Points on a hilly landscape, in no order, each with its height.
From any point a climber takes the steepest step (rise divided by distance) to one of its 2 nearest points. It stops when none of these is higher. Distance is the straight distance between rows; heights are no part of it.
J_410 height 5.87: [142 153 117  79 161 111 157 127 147 143 159 168 137  91 161 150 117 108
 153 148 111 167  89 168 165 143  97 126 106 163 107 179 128 117 128 121
 134  87 117 138  88 151]
J_992 height 2.79: [ 94 130 143 154  99 117  68 136 122 133 149 135 130 113 102  69 122  90
  89  86  97 107 126 214 143  52  97 151 116  70  83 129 122  94 130  91
 133  82 199 181 130 102]
J_520 height 3.14: [131 124 107 137  93 140 145 120 149 128 136 131 134  89 144 151 134 159
 175 162 114 126 198  75 141 171 127 105 155 138 186 169 150 163 118 157
  76 158  95  90 138 165]
J_694 height 2.49: [111 132 164 153 145 128  70 135 133 149 147 124 130  76  90  51 141  52
 101 126 107 115 111 177 135  74  94 151 105  99  43 121 126  96 113 124
 145 103 169 163  93 114]
J_92 height 5.07: [ 91 112 125 155 156 115 146 161 153 111  87 110 100  85 149 142  88 121
 125 169 176 138 107 172 132 143 118 151 118 140 127 177 123 154  82 124
 128 135 187 130 121 110]
J_442 height 6.40: [105 127 104  91 143 107  98 125 204 127 110 114 162 129 133 129  75 105
 161 137 140 148 128 184 158 117 153  75 118 152 124 167 130 124 121  97
 145  87 227 187 129  95]
J_560 height 2.55: [165 167 193 104  94 133  98 134 129 128 168 132 128 110 131  69 144  95
 105 109  86 130 132 159 146  38 119 127  90 101  81 117  93  99 125  91
 122  66 147 141 112 116]
J_299 height 3.40: [137 118 143 110 182 145 118  80  95 132 136 162 129  32 115 142 153  88
 122 151  87 117 129  95 128 130  97 181 162  68  97 116 119 111 154 187
 125 173  61  99 122 129]
J_121 height 1.27: [116 143 148 149 169 127 120 168 129 132  82 143 104 150 122 151  95 135
 117 109 162 108 107 166 109 101  95 111 107 174 131 118 121 131  90 107
 179 139 152 141  95 130]
J_862 height 3.96: [102 138  87 112  74 132 119 123 156  84 175 126 184 131 167 132 102 147
 134 132  77 119 145 162 120 129 155  58 140 112 123 148 135 143 140 115
 137 133 157 177 116  96]
J_443 height 3.36: [133 134  93 105 144 153 132  85 170 122 105 189 166  93 133 163 107 131
 149 141 111 169 130  93 108 142  95  70 144 148 168 168 140 112 152 134
 108 119 131 105 132 124]
J_455 height 1.89: [158 181 133 104  57 128 137 150  93 151 140 108 114 150 131 143 116 167
 132 130 143 133 103 118 136 154 177  89 155 120 146 117 107 171 112 125
 118 106  95 122 189  66]
J_264 height 0.70: [118 116 113 149 184 139 176 100 123 125  66 108  85 171 136 117 127 105
  93 102 162 101  80 137 134 113 123 180 113 114 121  87 185 122 114 102
 159 148  97 121  92 119]
J_619 height 4.13: [203 148 123  95 107 129 155 130 114 154 143 110 116 125 155 130 176 138
 147 120 124 159 121 107 185 149 184 138 131 144 117 141 129  99 117 167
  92 105  79  94 147 136]
J_127 height 2.76: [169 172 177 105 100 129  64 143 107 138 198 131 155  99 125  78 159 102
 125  82  92 166 103 135 131  96 141 115 130 109  64 147  88  78 111 150
 120  54 113 123 123 113]
J_642 height 4.59: [111 130 122 127 170 123 123 157 157 154 121 107  96  91 167 127  89 128
 125 131 135 130  97 195 134 132 143 144 144 156  78 209  97 131  84 137
 117 127 186 121 190 120]
J_823 height 2.19: [111  90 144 138 130 154 146 110 119 160 115  81  91 125 130  79 161 111
  93 133 133  72 134 126 152 105 137 184 175  98  88  75 156 127 103 171
  60 144 113 113 161 121]
J_559 height 3.37: [134 122 123 159 166 146  96 137 153 158 103  91 136  95 110 101 153  96
 125 140 132 143 110 114  92 141 122 118 159 144 116 160 143 107 105 149
 105 130 173 121 141 122]
J_104 height 2.56: [170 117 157 139 170 151 128 127 143 129  84 126  98 101 115 155 145 133
 105 177 178 124 147  96 118 146  74 138 156 159 152 125 134 101 130 174
  93 164 123  88 122 139]
J_343 height 3.71: [139 148 130  96 119  94 130 139 114 113 163 109  96 146 162 144  98 164
 188  73  85 156 138 213 169  58 161 132  50 161  60 117  87 108 108 100
 181  94 156 171 135 145]
J_703 height 2.93: [158 104  95 161 135 163 130  90 159 132 101 141 108  95 132 149 130 141
 165 164 134 144 153  81 140 186  72  87 132 143 169 151 137 145 125 164
 101 159 132 119 177 172]
J_377 height 3.85: [135  94 136 136 174 139 153  89 150 121 103 162 111  62  92 153 167 100
 102 131 114 146 123  98 113 133  96 211 149  72 147 135 147 108 170 157
 151 192  57 139 114 157]
J_416 height 1.35: [106  63 103 166 134 128 146  79 143 125  93  90 130 139 106  98 144 101
 104 106 149 118 155  79  87 114  97 163 169 120 127  78 167  90 153 136
  72 100 147 151 172  90]
J_941 height 1.20: [118 122 131 158 206 160 125 126 107 122 114 157  98 128 144 149 130 119
 141 162 173 146  73 105  81 157  92 111 106 135 127 117 151 130 112 134
 157 152 150  82  88 204]
J_353 height 4.95: [143 108 117 148 160 135 143 112 145 151  85 179 126 143  97 190 170 133
 119 122 137 151 116  90 122 158 117 169  85 170 189 161 128 118 160 147
 165 199  78  94 117 186]
J_892 height 1.65: [145 134 148 137 106 133 157 141 124 120 123  97 122 122 152 109 113 133
  96 123 131 103 135 123 107 110 141 121 165 143 134 143 121 141 106 134
 124  98 153 144 160  46]
J_975 height 3.35: [116 144 157 101  95 101  81 135 106 128 154  97 135 146 112 100 107 141
 114 122  62 109 154 206 157  44 185 110 110 104  81  88  85 116 113  88
 104  88 178 108 126 143]
J_954 height 2.32: [177 142 185 114 137 133 117 142 132 150 149 133 125  90 128  57 133  92
 125 112 120 106 121 162 125  62 111 174 120 102  70 119 132  89  90 112
 147 104 127 169 110  90]
J_428 height 4.29: [174 151 105 100 160 142 190 128 118 149 123 164 105 154 115 203 198 144
 130 109 162 161 102 112 145 137 121 179  86 177 155 171 135 101 154 108
 181 160  70 116 106 189]
J_296 height 2.72: [155 148 119 124 178 180 127  98 149 153 111 150 107  84 122 170 138 138
 146 199 167 170 124 104 142 164  71  91 129 156 141 174 134  96 114 176
  93 143 145 104 135 161]
J_491 height 0.91: [ 87 105 156 138 133 114 121 126  99 122 132 153 149 201  97 143 101 116
 122  97 150  69 126 138 127 100 129 174  60 111 149 101 153 135 140  89
 172 184 118 148  80 131]
J_551 height 3.42: [107 149  76 138 124 110  75 150 160 103 170 140 173 146 148 131 104 135
 110 122  70 153 141 137 109 114 100  75 136 140 125 153 146 108 157 118
 135 134 176 204 147 123]
J_872 height 2.15: [ 92 114 143 149  65 153  56 185  98 149 150 108 115 133  77 108 106  97
  95 122 192 158 127 106  89 125 124  62 175 105 123  99 119 137 121  94
 125 108  98 151 144 101]
J_362 height 4.41: [127 129 110 137 170 150 130  91 107 150 106 213 132 121 102 200 150 142
 146 118 149 193  91  79 111 196 113 123  99 138 190 167 106 123 139 126
 145 186 116  75 140 213]
J_758 height 3.41: [116 128  88 127 144 142 127 153 155  82 131 206 109 156 124 160 146 170
 134 124 124 159  76  94  96 167 110 118 129 107 157 151 133 209 127 104
 176 158 107 131 150 181]
J_522 height 3.79: [ 91 176 131  73  77 117  90 129 139 129 188 184 154  78 127 150  97 134
 144 189  99 156 148 137 144 111 135  50 179 128 152 140 119 165 142 147
 108 106 120 121 120 118]
J_411 height 3.92: [139  71 122 137 136 148 110 130 113 131 150  73 150  95  98 100 149 124
 108 154 160  93 130  86  57 129  98 114 203 111  78 100 159 131 140 183
 108 155 146 121 137 112]
J_567 height 2.38: [102  73 142 143 167 160 106 123 114 126  68 116 117  97 106 131 142 109
 104 168 171 123 157  75  85 131  42 144 150 130 121  82 132 100 147 171
 115 134 107 130 130 132]
J_228 height 3.60: [124 153  94  77  81 111 125 126 127 118 189 124 154 127 155 123  93 158
 193 151 109 125 129 162 186 167 177  89 146  89 137 163 122 152 133 131
  94  92 121 119 111 120]
J_467 height 4.16: [148 101 153 112 160 150 138 148 115 123 148 106 127  53 143 129 144 126
 113 178 135  87 107 105  72 115  99 146 171 114  85 112 154 130 113 210
 118 161 127  94 111 123]
J_784 height 3.08: [149 124 122 128 186 114 116 135 124 148  91 105 116 127 137 102 150  84
 132 142 135 151 125 130 160 144 116 128 109 142 112 148 142  99 115 144
 121 117 130 104 124 138]
J_478 height 4.58: [ 99 123 129 142 149 141 142 139 173  81  90 138 111  80 148 127 101 112
 134 204 162 159 131 130 129 152  83 123 167 132 102 140 145 157 116 153
 115  96 158 130  97 117]
J_788 height 4.49: [158 136 166 124 130 126 133 175  82 164 138  98  94 109 138 150 143 130
 144 149 176 126  71 126 130 162 174 119 187  99 133 123 125 141  94 140
 110 112  93  58 108 158]
J_14 height 2.02: [139 126 110 107  67 166 117 147 125 129 125 106 141 130 136 137 127 168
 138 113 134 138 127  79 126 155 158  75 165 114 156 170 126 143 117 141
  87 122 106 134 186  81]
J_209 height 2.99: [130 160 106 133 106 132  95 130 133 134 169 132 157 145 137 117 138 129
 118  76  57 144 138 127 121 128 139  74 132 155 140 151 145 109 158 127
 107 117 137 122 160 100]
J_814 height 2.06: [148 132 101  85 155 138 183 123 171 109 115 132 139 147 137 177  86 155
 170 129 158 147  92 188 135 129 134  94  91 164 121 163 122 127 117  87
 184  77 175 187 123 120]
J_245 height 4.96: [ 91 141  77  92 158 121 122 116 149 127 131  91 145 171 136 136  85 108
 203 107 121 120 122 194 130 111 179  97 102 166 113 146 119 101 137  81
 160  80 212 160 141 138]
J_929 height 5.26: [163 199 131  74 183 120 190 129 123 140 132 169 106 117 163 162 131 117
 150 107 119 174 121 172 143 109 106 146 102 195 117 173  92  91 155 117
 143  60  97 121 111 148]
J_626 height 2.14: [113 118  95 148 132  84 159 116 145  97 139 155 152  92 153 135 106 162
 125 124  74 114 164 125 105 134 105 155 108 123 169 146 119 149 152 130
 150 169  83 156 129 122]
J_778 height 2.85: [182 133 137 117 158 108 126 128 131 151 118  97 102 102 154 134 166 108
 120 143 122 132 121 169 170 118 133 173  89 138  65 146 115 111 102 169
 126  81  96 118 105 126]
J_137 height 3.61: [108 184 174 102 130 103  89 134 109 156 137 116 110 124 148 136  96 137
 147 127  82 135 173 223 184  67 178 115  95 143 104 130  60 100 117 125
 132  94 176 125 149 134]
J_824 height 1.51: [141 151 148 109  96 114 182 131 141  93 118 119 111 114 121 153  89 148
  96 139 130  98 160 171 148  98 126 159 160 129 136 129 109 126 104 116
 121 107 156 172 105  67]
J_859 height 2.44: [122 126 159 137 118 145 104 106 117 143 145  98 130 142 123  83 137  85
 100 103 145  67 144 169 178  84 152 185 143  81  82 106 129 115 116 141
  84 113 123 121 126  98]
J_205 height 2.05: [113 110 122 150  85 133  90 185  57 168 148  87  66 132  92 114 115  95
 157 156 203 148 118  87 100 175 125  55 177  99 142 109 148 152 113 114
 124 143  95 156 141 129]
J_99 height 2.66: [165 134 151 153 122 118 123 146 106 128 134  91 119 116 151 117 134 105
 104 139 121  91 107 180 157 105 155 187 141 112  87 136 113 116  82 142
  97 119 130  83 103 124]
J_297 height 1.68: [137  74  96 159 149 133 172  70 138 115  76  62 107 155 110  77 161  78
 134 134 141 120 135  79  98 147 131 170 152 111 120  63 180  95 117 144
 106 144 170 128 133 133]
J_252 height 2.37: [136 130 125 139  72 102 162 131 123 131 137 120 153 126 177 117 129 203
 122 107  68 118 164 102 107 148 188 152 143 129 196 137 110 159 132 146
 102 175  77 113 168  93]
J_976 height 0.60: [ 69 110 132 152 166 133 120  96 110 148 129 171 143 182 103 155 154 115
 120  76 175  79  89  88 129 139 111 192 108  80 134 107 180 134 144  98
 160 183  73 156  80 142]
J_357 height 3.84: [176 156 130 135 153 106 170 116 131 128 129 134 134 154 144 183 160 132
 119 114 124 139 153 153 147 124 132 161  84 179 161 154 121  88 141 114
 149 126  77  90  84 160]
J_412 height 1.99: [130  90 119 162 116 123 119 119 141 139  99  59  85 106 117  70 148 107
 104 140 159  83 138 130 122 134 134 151 191 103  97 106 114 132  92 159
  74 117 181 158 162  91]
J_685 height 5.18: [148 123 114 116 146 123 169 126 159  89 134 163 133  74 137 181 150 112
 143 175 115 177 106 115 137 158  94 143 108 139  92 183 140 122 144 147
 159 133  79 140  98 148]
J_871 height 3.03: [119 132 117 117  85 132 120 113 146 108 127 155 177  90 159 113  92 138
 171 139 134 137 139 101 101 167  99  63 192 151 156 161 154 141 123 137
  87 106 137 117 118 102]
J_482 height 4.57: [ 93 129 104 112  53 143 111 131 157 104 206 121 166 119 132 108 114 186
 108 132  38 121 169 156  96  91 170  72 121  85 135 121 102 118 187  79
 153 176 157 158 125  96]
J_114 height 3.17: [145 125 163 120 167 151 106  87  79 151 153 158 136  72 103  98 151  84
  89 138 102 107 105 103 108 118  84 160 149  94  84  90 141  72 124 178
 132 137 103 119  82 115]
J_570 height 1.03: [101 119 120 166 142 119 108 110 152 129  87 116 135 156  92  81 127  99
  89  77 164 108 169 110  87  90  78 135 126 133 137  91 141 106 164 115
 112 102 166 178 173  86]
J_421 height 3.80: [185 112  93 111  60 120 149 108 113 143 131 112 142 133 125  88 186 156
 112 102  71 153 126  89 181 145 213 137 124 131 137 119 135 100 128 163
 106 136  90 113 156  90]
J_244 height 1.52: [ 86 114 159 159 128 122  97 123 121 104 110 208 140 151 101 105 146 131
 129 110 168 102  64  93  86 152  87 111 129 104 134  99 156 181 134 113
 182 151  98 136  77 143]
J_808 height 4.17: [100 132 123  99 161 124 113 154 114 105 150 123 100 162 125 158  95 141
 173  89  96 125 133 227 145  82 186 102  86 145  95 102  91 103 133  55
 195  90 185 162 120 147]
J_30 height 1.86: [ 92 100  94 147 114 103 123 128 151  97 118 125 180 129 150 138 105 160
 131 130 131 135 169  87  83 155  92 117 131 150 175 145 119 163 151 134
 138 148 135 162 135 128]
J_675 height 1.11: [ 90 115 146 149 142 110  88 155  98 129  91 123 118 183  95 135  77 126
 110  85 188  78  90 172 124 115 140 123  74 128 140 114 141 150 116  91
 172 144 173 130  99 144]
J_852 height 3.33: [161 149 159  74  92 142 140 114 153 121 195 122 166 121 119 103 145 168
 134 120  25 130 184 126 125  60 157 101  89 104 114 116  78  95 181  77
 174 146 109 133 163 122]
J_974 height 2.42: [131 157 139 135 100  86 139 152 129  93 176 147 142 121 150 142  88 184
 102 117  45 105 149 154 120  84 103 149 102 122 144 132 108 137 155 116
 160 161 108 166 131  83]
J_732 height 3.49: [100 135 122  93 110 115 142 139 160 126 177 142 179 103 128 154  95 148
 182 182  93 137 163 148 168 149 144  75 136 131 153 172 129 146 167 162
 112 132 124 131  97 140]
J_655 height 1.55: [114 101  99 163 149 130 161 130  96 147  77  84 110 190 124 136 154 125
 132 112 194  97  93  81 126 149 143 159  77 147 125  78 148 144 130 134
 146 170 160 126 141 151]
J_970 height 2.07: [158 166 188 103 160 127 167 162 121 147 124 106  98 106 142  82 110 115
 131  92 106 135 123 178 146  65 126 163 106 143  93 130  95  86  78  88
 164 115 153 142 133  85]
J_342 height 4.28: [156 179 145  75 119 108 123 115 164 135 168 145 125 124 146 146 135 153
 170 146  93 174 148 177 169  84 153  91  74 163  84 135  81 121 118 115
 127  52 116 156 140 129]
J_821 height 2.53: [121 106 121 172  30 134  84 118 118 112 168  88 139 163 103  83 129 132
  90 131 145  94 167 119 123 135 141 122 159  88 135 101 124 141 149 109
  70  98 145 148 139  94]
J_811 height 2.86: [112 113 135 135  65 136 117 143 131 125 115 101 145 130 147 115 100 123
 158 151 181 124 161  93  83 153 136  76 191 155 166 139 145 155  83 116
  74 102 143 119 124 125]
J_885 height 2.12: [144  79  75 170 147 125 177 100 150 112  75  70 113 160 148 155 149 143
 125 204 150  95 134  75 127 166 114 156 112 131 134 108 159 113 119 153
 106 187 123 108 106 160]
J_159 height 3.34: [128 131  92 142 114 119 180 120 173 126 131 158 135 107 152 181 146 154
 147 158  88 146 173 120 143 132 137 151 163 161 194 176 112 154 143 126
 102 145  99  82 132 162]
J_682 height 4.40: [150  84 142 143 145 136 163 139 109 119 135  56  83  96 147 113 154 139
 109 177 145  93 104 134  86 122 167 165 193 112  94 110 129 143  98 198
 101 137 156  93 118 136]
J_39 height 3.86: [114 104 111 152 158 128 158 153 150 109  95 199  97 116  98 176 140 140
 101 137 133 153  97 102  90 150  78 162 131  93 165 149 118 174 156 111
 172 179  70 137 132 159]
J_66 height 4.60: [125 138 129 127 147 115 115 154 128 108 131 186 124  66 118 148 113 124
 120 147 116 165  87 140 130 155  80 132 100 118 111 146 140 161 137 138
 218 124  93 172  98 121]
J_746 height 2.71: [133 108 101 149  40 134 132 105 115 112 125  85 153 171 134  98 130 131
 131 121 161  87 171  75 104 143 162 117 152 130 165 114 148 126 111 137
  69 116 150 115  95 107]
J_775 height 1.50: [110 127 126 148 147 120 112 132 150 107  95 154 132 138 101 119 109 113
 139 124 118 119 129 136  87 125 100 102  83 129 133 116 135 128 149 101
 180 109 137 163  99 119]
J_42 height 0.34: [ 78  87 136 130 149 140  99 112 110 120 133 195 157 185  67 111 148 112
 110  61 150  91 117  77 111 147 105 178 120 113 182 108 151 159 171 114
 153 174  73 136 142 152]
J_978 height 2.84: [148 108  80 149 116  83 173  91 120 109 114 117 128 158 167 112 132 171
 101  99  76 126 148 119 185 149 191 173  93 140 140  90 167 128 129 151
 131 158 109 115 130 112]
J_668 height 3.58: [145 162  97 115 100  76 165  95 148 140 157 156 137 117 139 185 140 153
 135 159  78 123 156 163 172 124 155 142 119 176 151 171 110 116 124 125
 130 115 108  85  86 157]
J_669 height 1.82: [ 94 100 114 186 163 117  91 134 135 110  97 136 135 168 109 120 137 110
 107 100 152 105 101  93 105 140  74 130 112 110 122  97 142 163 142 121
 137 122 114 150 134 141]
J_742 height 3.89: [120 135  90 121 164 131 166  90 160 129  92 187 159 138 125 182 109 127
 177 139 108 189 127  80 122 183  82 112 109 163 179 167 147 131 154 108
 135 145 103  92 130 195]
J_705 height 3.90: [109 116 125 103  99 127 114 106 140 125 183 141 170 121 108  96 125 143
 112 100  31 122 183 123 119  81 174 124 113  71 147  99  90 123 193 109
 142 168 117 159 162  94]
J_939 height 4.70: [162 192 166  84 187  98 197 176  97 172 105 145  93 141 148 150 144 117
 131  97  98 165 132 176 154  94 135 164  94 187 135 136 103 107 152 110
 167 115 127 137 145 140]
J_48 height 2.17: [127  74 133 128 181 164 144  80 122 121  78  90 105 137 140 123 160  91
 108 141 171 125 187  74  97 135  65 171 175 124 116  51 162 114 154 156
  90 179 105 108 154 168]
J_968 height 4.14: [109 151 141 122 185 134 122 158 142 107  96 194 123  83 124 156 112 113
 109 157 134 171 112 130 130 153  71  97 132 149 130 147 160 143 119 149
 157 128 155 138  90 129]
J_832 height 3.83: [117 144 130  97  86 122  94 157 111 124 165  98 125 122 148 131  78 126
 168 135 126 113 110 210 177 140 191 118 146 123 104 161 103 161  94 132
 102  70 176 114 124 128]
J_293 height 1.96: [142  41 106 143 160 145 159 108 124 144  93  48  98 139 137  81 171  91
 118 159 136  98 176  51 123 131 104 136 165 110 128  51 196  96 121 164
  71 181 161 101 148 186]
J_754 height 1.33: [139 137 118 119 185 149 120 152 125 130  67 141 135 117 128 127 112 136
 127 119 106 163 137 105 119 121  81  88 151 174 148 129 119 124 151 137
 138 106 147 136 182  85]
J_176 height 2.39: [120 113 119 169  18 131 123 109 103 128 187  95 131 189  85  87 136 125
  97 104 138  73 145 108 148 120 197 114 134  61 144  83 163 114 146  97
  66 140 128 105 111 125]
J_100 height 2.18: [145 115  87 137  29 131 141 123 104 131 163 104 147 152 138 107 135 198
 120 110 108 145 154  79 128 192 195 110 139 111 176 137 115 169 114 145
  98 164  98 125 185  90]
J_201 height 2.36: [ 87  75 151 136   4 147  95 139 118 106 183 114 148 146  82  88 129 127
 109 128 188 123 143  94  78 123 125 103 160  72 104 104 124 152 173 100
  85 116 107 165 116  85]
J_704 height 4.35: [175 174 164  85 123 156 113 169  91 163 141 122 128 127 145 125 161 117
 140 149 134 144  95 121 162 132 150 124 160 111 141 163 107 111 102 133
 105 105  79  77 126 141]
J_698 height 2.98: [ 98 146  71 109 160 139 121 145 158  98 125 207 152 177 128 176 126 155
 177 116 152 146  59 112 112 179 141  81 110 149 152 133 135 186 116  97
 156 121 144 153 134 174]
J_886 height 1.84: [126  87 110 156 160 123 184 132 143  96  82  99 114 170 148 175 147 146
 144 164 202 139 112  67 118 164 106 160  82 141 141 126 143 139 135 141
 146 188 145 111 148 168]
J_687 height 2.24: [ 84  82 146 135  29 150  98 166  82 107 147  95 126 136 107  99  99 117
 118 122 204 139 168  85  83 152 144  90 167 107 163  87 123 154 158 114
 114 128  70 143 119  98]
J_752 height 1.08: [132 147 151 160 203 145 116 124 118 158  85 127 102 165 110 136 155 121
 124 113 189 135  66 131 112 158 127 131  97 181 148 122 135 126  93 135
 150 138 150  78 119 177]
J_726 height 0.93: [161 121 159 137 197 132 144 143 130 141  95 142  88 179 116 128 171  94
 108 100 182 119  73 120 130 140 138 179  99 138 105 101 147 113 108 111
 174 145  92 103  98 166]
J_447 height 1.97: [131  92 109 146  68 134 151 140  78 158 131  83  91 144 118 127 145 116
 164 125 180 142 117  60 126 209 153  89 151  82 173 110 148 154 131 120
 117 159  85 129 156 125]
J_310 height 2.50: [108 138  80 126 160 112 155  89 156 123  87 155 150 151 142 183  98 134
 170 146 148 161  86 142 106 151 103  69 103 161 131 159 148 148 118  92
 163 112 149 147 127 144]
J_604 height 3.88: [114 200 176  92 172 102 104 127 121 174 101 150  97 109 149 145 108 126
 139 112 117 148 144 239 182  82 160 171  95 194 101 156  52 125  87 119
 151 106 162 123 161 150]
J_191 height 1.79: [130 168 177 136  91 137  94 197 107 152 142 101 118 112 134 123 107 151
 116 150 141 114 105 142 130 108 159 106 169 118 125 136  96 151  86 127
 109 109 132 113 149  86]
J_766 height 4.21: [126 198 178  68 186 108 141 157  89 198 106 159  64 147 128 133 148 136
 151 103 144 163 118 218 164  89 161 139  65 176 121 125  68 142 113  87
 180 104 154 137 147 172]
J_188 height 2.69: [135 166 189 115  81 127 149 155  92 125 176 129 160 142 145 124 105 160
 103 114  77  94 144 129 148  63 119 153 119  99 144 104 110 112 146 117
 121 150 112 104 153  75]
J_938 height 3.67: [125 100 132 131 128 152  56 136 136 142 141  96 140  78  70  73 153  88
 129 141 149 122 111  92  66 136 113  91 209 120 109 119 167 108 122 186
 105 112 187 119 107 144]
J_935 height 2.97: [152 153 158  90  69 134 124 134 138 116 162 122 171 141 135 140 117 166
 142 145  58 100 164 154 158  85 173 104 103 118 125 129 112 113 157  90
 142 125 119 115 127  97]
J_887 height 1.74: [142 138 105 109 127 108 204 137 159  89 133 139 127 117 147 188  93 164
 143 163 132 139 132 162 135 133 133 133 119 159 152 159 117 133 125 107
 140  96 165 155  92  96]
J_453 height 3.87: [148 157 135  91 144  93 147 117 132 140 125 109 108 152 165 146 133 133
 166  70 109 167 159 191 186  72 149 117  59 173  53 129  86 121 113 134
 119  60 109 124 147 142]
J_485 height 2.95: [180 158 203 129 138 156  95  98  97 144 183 135 123  84 107 105 169  91
 111  84 101 134 111 133 136 103 105 140 113 111  75 101 113  61 125 152
 128 102  86 109 105 117]
J_409 height 3.32: [158  98  87 142  65  99 144  83 128 143 154 118 160 154 136  75 152 146
  78  89  71 118 116 108 183 149 184 183  95  94 104  86 159  93 109 149
 115 139 102 118 124  71]
J_600 height 2.65: [140 169 121 106 104 122 144 133 129 134 153 141 157 139 148 145 126 194
 109  84  54 125 168 107 126 125 152 118 127 137 169 157 113 121 173 140
 136 161 107 121 199 106]
J_317 height 1.32: [115 118 122 148 162 155  99 114 123 102 120 180 124 155 114 137 161 118
 124 116 162 116  29  88  92 160 111 116  95  98 117 116 137 146  91 105
 170 148 110  95  95 192]
J_983 height 2.43: [134  93  79 194 133  91 174  87 149  91  94 107 122 156 144 142 119 147
 108 137 125 113 146  92 147 183 138 169  81 127 158 132 170 146 128 133
 120 167 112 117 109 132]
J_20 height 4.45: [ 98 106 130 138 167 124 140 100 124 103  96 185 121  75 125 133 130 105
 115 161 127 153 140  99 101 165  65 169 124 106 152 132 116 153 183 144
 145 179  85 136  82 168]
J_638 height 4.66: [144 117 142 152 104 130 141 144 107 132 127  84 106 125 125 101 133 120
 144 153 182  89  89 106  80 147 157 119 190 102 105 116 143 149 103 122
  96 135 141  90 111 129]
J_32 height 1.12: [102 127 123 136 149 135 123 141 141 123 109 105 133 157 111  93 118  83
 104 107 109 143 182 103 110 128 104  99 141 154 167 116 128 130 148 115
 117 100 171 138 168  99]
J_945 height 3.11: [117 152 162 148  81 102  89 142 118  97 134 124 133 118 126  82  83 139
 116 108  81  93 145 200 140  68 145 149 129  90  77 131 100 146 103  80
 127  86 173 151 118  86]
J_815 height 1.30: [109 106 116 142 138 130  86 152 103 139  91 117 127 233  86 109 144 124
 127  72 185  71  86 102 159 138 157 142  76 145 159  87 153 169 128 110
 143 147 162 116 114 165]
J_126 height 1.57: [109 120 103 137 164 142 118 130 126 113  82 140 166 145 129 165  87 118
 131 129 155 178 156  60  93 147  58  93 150 186 153 128 127 142 136 115
 139 123 147 157 160 143]
J_532 height 4.15: [121 123  79 115 135 117 106 149 147 133 133  95 146 125 164 115  75 135
 143 129 123 117 114 185 134 138 173 117 146 148 122 188 120 146  80 149
  95  92 208 127 149 100]
J_380 height 2.26: [131 142 151 141  57 114 104 105  90 151 166 101 134 154 122  90 154 109
 101  98 120  84 110 146 178 115 166 161 138  61 120  72 151 125 135 110
  88 127  87  91 130 121]
J_134 height 3.99: [121 186 164  85 123 132 112 121 151 133 170 167 134 100 133 161 113 150
 154 168  90 145 158 169 166  95 141  79 139 137 130 130  79 127 143 136
 110  71 114 103 131 132]
J_130 height 2.13: [ 70  91 146 164 161 144 112 101 111 110  96 147 132 163 109 127 110  93
 106 138 196 103 158 102 112 160  53 166 128 119 120  71 135 143 142 146
 110 141  78 156 113 150]

Where does a climber stop that starts at each point below?
J_694 -> J_410
J_886 -> J_638
J_99 -> J_638
J_892 -> J_482
J_104 -> J_353
J_32 -> J_482
